Each row is a point on a tangle of strands that fork, close into loops and nearly touch. The rows are in no order.
In the rows, zero is written as 128.
Points whose rows are less than 49 apart are linked; no others are. Some points are linked to none.
Q_648: [187  69 139 139 148  96 178 135 152  90 179 110 131 126 150 162]
Q_162: [151 165  94 134 151 135 103 129 158 105 102 150 201 161 123 110]
Q_661: [103 134 104 130 166 125 128 183 143 132 108 141 193 136 115 119]
Q_996: [166 170  94 126 126 151  67 105 154 117 103 135 184 165 119 125]
Q_77: [156  92 136 119 110 127 119 149 127 116 165  97 113 142 149 132]
Q_610: [179 107 130 133 123 118 132 142 135  88 159 117 131 172 149 138]
Q_102: [ 68 154 146 149 131 159 138  44 126 188  81 170 121  98 114 132]
Q_854: [ 83 157 154 121 113 156 144  55 118 200  80 152  96 115 103 149]
Q_174: [158  86 141 121  99 124 110 132 114 114 171  80  78 104 151 152]
Q_744: [ 54 143 143 166 134 169 137  39 121 184  84 181 136  99 119 133]
Q_747: [145 120 143 117  76 127 117  98  77  97 146  91  28  76 138 158]
Q_801: [123 138 137 109 114 130 103 150 127 148 142 113 107 118 137 101]
Q_701: [ 98 136 113 120 158 133 118 177 144 143 113 133 178 124 121 110]
Q_774: [192  67 140 134 140 102 165 132 151  95 176  96 122 122 151 175]
Q_805: [149  73 135 126 132 110 160 162 136 106 171 110 137 139 148 130]
Q_776: [163  75 129 150 163  79 194 158 140  74 179 141 150 133 140 137]
Q_307: [ 96 174 145 126 121 134 125  87 126 176  94 145  93  98 116 110]
Q_270: [106 146 151  98  73 147 147  76  71 152  96 119  34 129  98 165]
Q_69: [116 146  98 143 151 170  72 112 159 131 104 143 206 130 113 109]
Q_816: [159 155 108 117 128 135 100 140 148 116 119 134 170 171 131 121]
Q_983: [122 133 152 118  82 116 133 102  90 132 130 106  36 106 128 126]
Q_795: [154  64 140 123 127 111 154 152 137 115 179  93 122 121 150 141]
Q_93: [ 95 139  98 146 169 149  98 148 152 134  99 145 211 121 110 115]
Q_450: [152 163  95 126 126 165  57  99 155 127 106 133 186 153 113 124]
Q_881: [100 153 155 100  84 149 146  74  86 172  90 126  49 133  98 163]
Q_766: [128  81 143 119 122 115 142 163 128 131 171  97 109 110 151 112]
Q_751: [103 142 100 142 160 162  84 130 156 135 103 140 207 122 113 109]
Q_883: [171  73 140 122 110 122 122 134 126 109 174  80  97 111 152 165]
Q_723: [169 171  96 136 150 114 113 140 150  92 114 156 184 171 133 105]
Q_300: [176  63 137 140 157  86 192 145 152  88 180 121 142 122 147 154]
Q_587: [139 122 128 110 121 132 116 162 135 129 142 117 141 153 141 115]
Q_339: [100 176 127 147 131 158  80  64 132 168 104 154 123  85 110 107]
Q_571: [107 130 102 135 169 108 146 193 136 118 114 148 192 150 115 120]
Q_894: [ 80 165 147 137 125 150 140  59 127 187  81 160 108 100 109 129]
Q_562: [175  93 134 130 117 121 127 141 132  97 164 104 122 158 149 146]
Q_199: [106 167 149 117 106 126 129  98 113 168 103 133  69 109 117 112]
Q_889: [130 153  96 142 139 176  58  94 159 129 106 140 199 138 111 112]
Q_707: [ 77 169 143 139 139 135 131  96 135 175  89 154 115  84 119 104]
Q_914: [121  92 118 138 162  88 180 197 124  93 152 145 166 153 125 122]
Q_396: [ 92 151 153  96  92 161 143  69  91 194  86 132  61 132  93 173]
Q_982: [ 95 136  93 148 176 133 114 164 149 129  98 145 210 128 107 121]
Q_45: [179 153 113 122 120 128 100 136 138  99 129 130 148 186 139 130]
Q_275: [197 156 114 140 127 115 109 135 137  77 140 138 137 187 148 123]
Q_352: [ 99  98 139 118 136 115 151 185 126 137 155 113 122 108 140  99]
Q_228: [102  85 144 122 130 106 159 175 124 136 165 105 106  94 146  97]
Q_294: [189 171 105 138 140 111 108 138 143  81 131 151 159 180 143 110]
Q_195: [105 127 126 112 144 128 126 183 137 141 132 127 156 128 131 105]
Q_313: [110 122 104 137 171  94 159 201 129 108 122 151 185 156 112 122]
Q_875: [146  71 131 136 148  96 184 166 138  90 171 127 151 142 142 131]
Q_489: [136 143 140 110  69 137 117  91  67  99 131 106  23  94 125 151]
Q_585: [137 160  88 144 164 130 110 135 157 104  98 154 210 153 117 109]
Q_52: [118 150  86 149 174 129 114 148 151 109  93 155 218 145 109 115]
Q_925: [117 138 149 106  70 133 145  82  69 129 111 110  24 118 110 156]
Q_397: [127 144 146 112  75 126 126  93  76 122 124 109  27 107 122 142]
Q_410: [183  65 141 126 126 111 147 133 143 108 177  83 111 112 153 176]
Q_597: [ 59 160 138 161 147 143 135  83 134 173  81 168 132  75 122 111]
Q_958: [104 121 136 113 132 122 131 177 131 147 144 119 124 114 139  95]
Q_922: [157 118 126 119 124 125 128 155 137 108 146 122 144 170 144 124]
Q_905: [148 100 145 119  93 120 110 127 105 119 165  83  62  94 147 139]
Q_689: [119 108 117 127 154 105 163 195 131 109 139 139 170 155 129 116]
Q_712: [127  77 121 146 165  80 192 191 124  85 163 146 162 146 128 128]
Q_400: [ 45 147 138 175 145 156 136  61 126 171  82 180 141  84 124 120]
Q_401: [142 111 145 120  85 116 114 112  92 115 154  88  42  87 141 140]
Q_653: [ 87 151 155 103 101 160 148  64 104 202  84 139  76 126  94 164]
Q_821: [112 150 154 115  93 119 134 103 101 151 117 119  48 114 122 116]
Q_317: [130 146 143 112  95 126  98 128 106 140 140 109  67 113 132 114]
Q_940: [134 123 136 108 113 133 105 156 128 137 150 108 115 135 140 112]
Q_183: [157 162  99 124 137 139  93 127 155 116 107 140 189 165 126 117]

A fork is a point with three links, a tip a point with one. Leave the first point through the second and follow the links. Name the first fork or tip that comes.
Q_922; Q_587 => Q_801
Q_751; Q_69 => Q_183
Q_701; Q_195 => Q_766
Q_889; Q_69 => Q_982
Q_894; Q_854 => Q_397
Q_914; Q_689 => Q_661

How many points has the smallest loop of links through each point below? Write - if it is on no loop.
Q_751 => 11
Q_816 => 7
Q_648 => -

Name the points in between on the shortest way along the links from the first point to the second, in order.
Q_894; Q_270 => Q_854 > Q_653 > Q_396 > Q_881
Q_747; Q_881 => Q_489 > Q_397 > Q_925 > Q_270
Q_925; Q_199 => Q_397 > Q_983 > Q_821
Q_821; Q_707 => Q_199 > Q_307
Q_751; Q_45 => Q_69 > Q_889 > Q_450 > Q_996 > Q_183 > Q_816
Q_982; Q_195 => Q_661 > Q_701
